A landscape with many valleys, sampled at points; each row gives a point and its height.
From any point a ball rolls to the lowest of the 2 points nearest to it. It stops when none of these is lower. Distance is the straight distance between rows; heights are no part of it.
<619>: [145 148 170 157 209  90 116  86 136 103 194 118  93 160 123  83 127  96
  86 103  95 137 138  76  79 210 147]  height 591
<274>: [107  94 107 147  99  88 112 189  95 142 128 120 109 123 110  94 136 170
 116 118  78  91 156 166 113  71 182]  height 246
<251>: [153 103 157 117 147 122 163 106 110 119 103 104  92 107  63 120  52 124
 114 131 111 114 196 156 112 104 131]  height 318
<885>: [103 122 122 121 103 167 116 183 160 159 110 163 110 160 142 158 209 161
 105 138 126 137 141 173 159  85 123]  height 324
<812>: [175  76 141 108 121 169 152 125 143 127 118 131 106 138 145 191  96  96
 110 189 162 178 142 201 164  92 115]  height 181
<660>: [125 155  85 150 127 187 131 110 139  62 119 117 120 143 178 129 139 190
 189 156 188 110 127  90 154 121  97]  height 124
<585>: [ 94 128 189 112 176 107 148 131 160 152  95  57  87  84 112  90 135 154
 124  76 131 119 149 157  91 190 156]  height 635
<715>: [133  47  98 159  99  76 107 170  98 131 111 148 107 122 106  80 108 150
 128 106  96  85 150 107 134  68 168]  height 225
<146>: [143 155 140 109 142 148 174 104 116 124 129  47 120 100 113 122  75 113
 143  96 115 154 152 143  74 159 133]  height 260
<695>: [133 109  55  94  90 169 133 105 110 133 119 113 140 135 144 140 133 128
 163 178 138 138 101 115 164  98 114]  height 66
<796>: [142  91 123 138  77 125 134 148 149 159 112 181 164 115 143 169 121 102
 113 124 143 132 108 125 150  77 107]  height 386
<507>: [ 96 146 141 105 196  93  90 137 167 152 119 133 135 130  86 136 205 142
 111 132 166  58 174 174 141 124 110]  height 49
<172>: [137  88 170 190 143 103 109 125  94 117 174 124 114 156 136  94 122  77
 106 121  96 149 120 144 101 149 163]  height 204
<891>: [145 154 183 175 152 120 111 138 124 109 172 170 143 159 128 109 150  79
 100 141 133 137 118 151 116 138 130]  height 231
<826>: [134 113 142  93 125 131 148 143 171 128  78 117 110 111 147 138 109 179
 129  97 142 162 122  91 163 129 130]  height 159
<722>: [ 97 128  85  80 131 125 125 138 137 174  98 103 101 115  95 151 182 169
 130 140 144 102 184 191 135  86 121]  height 284
<452>: [124 213 131 150 128 176 150 115 124  78 165 100 141 153 127 113 124 139
 136 155 122 162 113 116  92 175 125]  height 254
<305>: [100 156 123 135 118 140 141 141 146 128 122 126 137 112 136 130 139 148
 133 115 137 109 123 128 118 114 112]  height 266
<735>: [ 76 144 124  86 136 137 113 167 146 141 124 151 114 162 113 145 205 166
 122 116 143 119 144 127 161 143 105]  height 353
<532>: [105 153 181 148 168 141 125 136 152 108 129  90 107 126 134  83 159 157
 138 105 128 127 132 132  89 203 158]  height 617
<560>: [145 127 176 195 195  87 104  90 120  94 178 145 126 159 161  78 134 106
 112  72 122 128  96  56  99 215 147]  height 575
<522>: [119  79  85 126  87 141 113 160 123 117 114 160 110 163 142 129 160 174
 132 132 101 132 114 104 171  94 141]  height 332
<72>: [116 110 171 151 150  48  88 140 129 178 135 147 115 129 118 113 153  96
  78  67 106 119 107 144 114 167 169]  height 382
<699>: [131 129 169 153 108  78 123 169 151 149 123 180 162 114 150 114 127 151
 109  46 126  93 112  74 113 148 154]  height 493
<10>: [136 139 164 102 135 166 120 127 132 133 161 137 104 181 117 149 141 100
  89 149 105 172 138 133 148 174 113]  height 238
<679>: [111 175 105 156 168 152 109 104 125  89 139 127 133 143  81 112 162 159
 138 154 146  90 182 147 124 108  94]  height 182
<716>: [146  48 116 124 142  67 108 129 126 141 106 140 124 111 100 118 105 128
  97 126 116  94 155 138 157  66 140]  height 195
<136>: [133 114  93 152 107 147 118 141 115 117 161 116 124 148 192 129 136  77
 150 184 158 178  61 178 145 115 152]  height 126
<265>: [156 121  98 181 117  83 148 109 120 118 109 165 196  84 103 110  57 108
 165 102 152  62 133  61 127  88 112]  height 451
<266>: [ 95 135 166 110 161  89  99 136 140 152 130 118 123 135 121 114 171 118
 101 118 124 127 124 176 125 158 148]  height 361
<152>: [ 74 186 184 174 121 148 112 190 160 107 150 151 128 154 147 125 200 142
 120 116 156 115 104 174 100 148 137]  height 299
<504>: [176 147 158  98 113 165 158 102 124 101 147 167 113 183  87 162  88 100
  80 135 105 146 160 107 130 167  81]  height 217
<170>: [124 116  98 122 161 124  83  93 116 106 144  86 130 142 151  86 135 135
 155 146 124 130  85  88 123 173 147]  height 163
<617>: [ 99 161 123 143  88 127 129 168  92 152 152 163 151 117 135 156 139  78
 112 132 111 152 117 187  91  96 139]  height 96
<724>: [134 108 134  87 111 152 119 129 161 124 107 134 139 134 178 132 143 128
 128 116 134 162  84  73 182 158 128]  height 191
<761>: [ 93 164 101 148  98 118  85 151 102 101 164 171 129 169 129 100 158 165
 117 111  75 121  88  62 126 177 132]  height 75
<646>: [138 198 123 149  78 143 144 129 100 118 156 167 167 136 141 129 127 133
 142  96  97 139 104  80 102 154 121]  height 156
<719>: [130 145 118 152 173 120 109  99 159  96 128 142 155 122 105 120 144 131
 160 139 166  65 153 101 148 131  97]  height 226
<414>: [124  90  69 121  85  92 102 155 129 159 105 171 149 124 143 132 151 118
 120 132 110 105 107  85 180  67 128]  height 358
<997>: [115  84  97 130  68 152 150 182 139 117  79 145 105 121 133 117 110 214
 145 125  99 145 128 103 135  64 161]  height 301
<938>: [ 80 156 182 154 125 103  98 175 153 156 136 102 131 118 147 115 199 122
 126  90 118 117 115 172  93 157 166]  height 335
<859>: [134 164 120 108  87 125 144 133 126 148 125 195 158 121 133 151 112  99
 109  92 113 136 105  77 135 146  92]  height 95
<753>: [151 172 153 151 114 163 181 114 120 108 133 110 129 119 137 118  74 134
 139 116 110 164 129 117  75 148 136]  height 216
<203>: [151 104 129  99 206 155  78  60 148 108 132 126 136 146 120 135 122  95
 141 181 197 116 145 110 181 159  91]  height 168
<185>: [152 175 128 145 155 190 145 100 117  86 182  85 105 155 130 127 107 130
 140 186 131 197 136 141  92 140 124]  height 275
<535>: [119 172 175 163 120 104 110 140 141 131 160 179 172 137 159 125 141 113
 110  57 127 103  69  69 102 180 140]  height 530
<13>: [137  70 134  99 113 100 126 150 143 156  58  91 112  73 177 127 108 174
 132  86 119 158  94 106 127 108 168]  height 99
<916>: [101 160  94  74 138 114 139 104 142 177 117  81 148  74 114 150 135 105
 154 132 141 126 128 178 123 112 115]  height 223
<261>: [116 190 160 187 129 153 122 152 136  82 168 172 138 169 127 114 182 131
 128 163 161 120 119 137 140 129 108]  height 262
<949>: [132  99  88 145 148 123  81 108 124 125 141  96 135 121 182 107 138 103
 175 165 155 122  63 146 142 128 156]  height 153
<326>: [153  87 142 110  98 122 164 105  80 164 149  96 120 126 148 144  60  75
 118 126 101 195  92 144 103 158 149]  height 170
<582>: [126  89 172 120 101  70 144 166 129 156 101 164 128 106  93 122  89 136
  84  74  79  87 155 105 131 107 130]  height 397
<67>: [137 131 164 164 165 113 122 111 149 114 135 153 145 138 167 114 123 124
 125  81 139 127  82  63 139 199 136]  height 554
<16>: [141 152  92 126 131 129 125  88 101 124 149 128 142 116 111 161 115  70
 132 179 142 120 146 180 115  99  91]  height 125
<685>: [160 154  97  90 144 191 136  87  97  94 201 105 112 177 115 161 112  93
 104 197 120 182 148 123  95 155 109]  height 293
<376>: [131 139 102 104  54 162 179 136 117 156 115 122 142  98 147 157  97 133
 139 120 118 163 131 137 119  92 134]  height 147
<611>: [135 125 106 134 141 169 136 100 142  75 113 124 116 148 110 149 140 187
 181 186 196 114 160 116 171  95 104]  height 152
<706>: [135 136  90  69  91 151 137 137 136 146 106 146 142 140 155 163 120 133
 116  95  90 147 108  71 166 152  98]  height 148
<960>: [136 122 168  97 127 164 141 153 141 148 119 141 114 154 126 178 140 103
  89 159 124 167 135 197 157 132 122]  height 211
<166>: [109 179 143 180  69 150 119 170  89 114 181 151 125 162 160 128 146 103
 119 172 126 172 102 187 106  98 150]  height 73
<926>: [111 154 122 113  77 129 121 161  84 156 149 145 135 143 142 137 124  89
 106 121  64 165 100 135 108 142 141]  height 116
<934>: [101 153  97 130 141 133  93 122  85 120 140 125 118 133  86 132 147 121
 136 187 149 100 161 190 120  81 100]  height 155
<877>: [149 112  95 132 184 154 101  51 131  95 120 106 127 134 111 147 133 130
 177 205 221 101 156 136 172 111  88]  height 180
<733>: [125  56 144 136 164  15  83 133 136 189 113 154 138 106 120 112 139  88
  85  71 101  85 112 115 137 148 144]  height 409
<32>: [126  61 114 111 133  77  96 144 151 158  86  95 104 106 133 108 132 152
 149 120 116 122 124 121 140  94 158]  height 154
<492>: [158 114  69  95 120 184 156  80  94 122 149 115 139 130 109 163  95  87
 146 198 125 137 146 143 143 111 108]  height 98
<533>: [160 112 148  94 103 153 173 106 125 119 113 164 135 129 112 168  70  86
 114 111 109 152 126  83 144 134  88]  height 166
<615>: [ 61 175 103  79 150 115 116 131 125 155 116  68 124  93  96 133 166 150
 134 115 133 100 162 192 107 128 135]  height 258
<496>: [121 136 180 110 109 114 177 174 169 141  70 137 114 115 126 139 126 185
 105  78 104 134 144  98 125 131 140]  height 244
<195>: [140 167 183 141 201 130 118  82 151 103 173  89 114 137 150  91 141 127
 123 112 126 163 115  99  92 213 148]  height 604
<673>: [178  92 128 119 156 108 152  81 108 111 129 126 126 121  43 123  62 102
 138 143 123  83 174 119 122 111  92]  height 347
<218>: [139 179 104 173  93 168 143 137  95  97 162 129 146 130 165 128 130  99
 155 174 175 153  98 166 105 108 144]  height 100
<124>: [168  94  99 156 148  99 149  70 123  90 112 126 167 105  80  97  56  98
 174 146 153  84 143 107 139 101  99]  height 385
<20>: [113 119  99 100  92 159 149 159 142 168 103 121  94 114 131 167 166 174
 124 148 133 146 154 156 157  64 117]  height 304
<80>: [121 113 113 135 132 100  82 121 109  97 139 128 131 152 135  75 138 159
 144 105  85 109 101  56 131 169 150]  height 123
<333>: [139 125 160 128 160 122 148 102  83 127 120  49  84 115  89 108  70 139
 136 122  96 142 180 165  72 146 157]  height 292
<601>: [176  58 119 126 123 164 176 126 146 117  86 112 121  94 112 158  85 126
 136 180 162 154 162 167 169  63 106]  height 150
<588>: [158  88 165 152 123 130 129 117  70 139 165 111  90 150 144 120  76  70
  95 140  76 180 111 160  81 151 163]  height 186
<278>: [133  79 176 101 127  99 169 171 151 135  69 114  92  93  94 114  76 183
 104  66  90 111 155 104 142 114 135]  height 337
<437>: [117 137 120 155 121 140 139 135 154  92 111 154 135 121 108 101 136 181
 147 119 158  59 138  95 140 106 104]  height 283
<454>: [159 118 136 149 112  91 158 136 180 182  92 155 163  81 114 154 116 101
 119 108 161 102 141 125 136  72  95]  height 423
<583>: [120 110 134 111 120  50 113 143 158 171 100 160 154  88 128 124 129 124
 108  67 116  97 120 104 123 127 134]  height 446
<540>: [132  73 121 132 101 138 146 155 108 110  93 101  88 115 111  96 113 201
 146 142  94 107 159 145 122  74 170]  height 269
<528>: [139 120 114 110 112 113 124 120  80 145 135 116 142 119 154 131 103  91
 130 102  95 151  88 101 101 161 151]  height 143
<638>: [ 70 198 110 126  95 127 123 143 105 142 137 140 153 113 130 125 153 158
 144  82 114 109 106 102 104 151 110]  height 212
<728>: [ 89 161 118 110 204 116  89 102 146 136 145 137 148 138 126 151 197 106
 116 164 190  97 143 178 162 137  82]  height 101
<794>: [125 179  94  88  95 142 169 120 122 166 104 102 175  72 156 154  93 103
 156 104 141 148 108 140 100 114 126]  height 179
<181>: [125 143 147 115 181 161  92  87 146 114 158 130 133 150 116 154 167 119
 124 187 173 133 145 157 171 154  94]  height 136
<471>: [160  93 103 108  99 148 183 125 147 146  74 108 122  99 150 148  89 134
 147 135 154 158 139 143 134  74 128]  height 111
<857>: [112 124  53 115 128 178 104 100 127  98 129  90 129 142 174 118 166 175
 197 171 146 116 104 106 159 128 126]  height 97

Call two points neighbours if one is among the 2 nearest of the other. Go from one point of each pair to the other, from neighbour to neighbour, staying as low as possible. Name the highest point that can't be avoided.
<826>, <471> -> <10>
<761>, <166> -> <170>
<859>, <695> -> <437>
<695>, <753> -> <685>
<695>, <507> -> <877>
<859>, <13> -> <724>
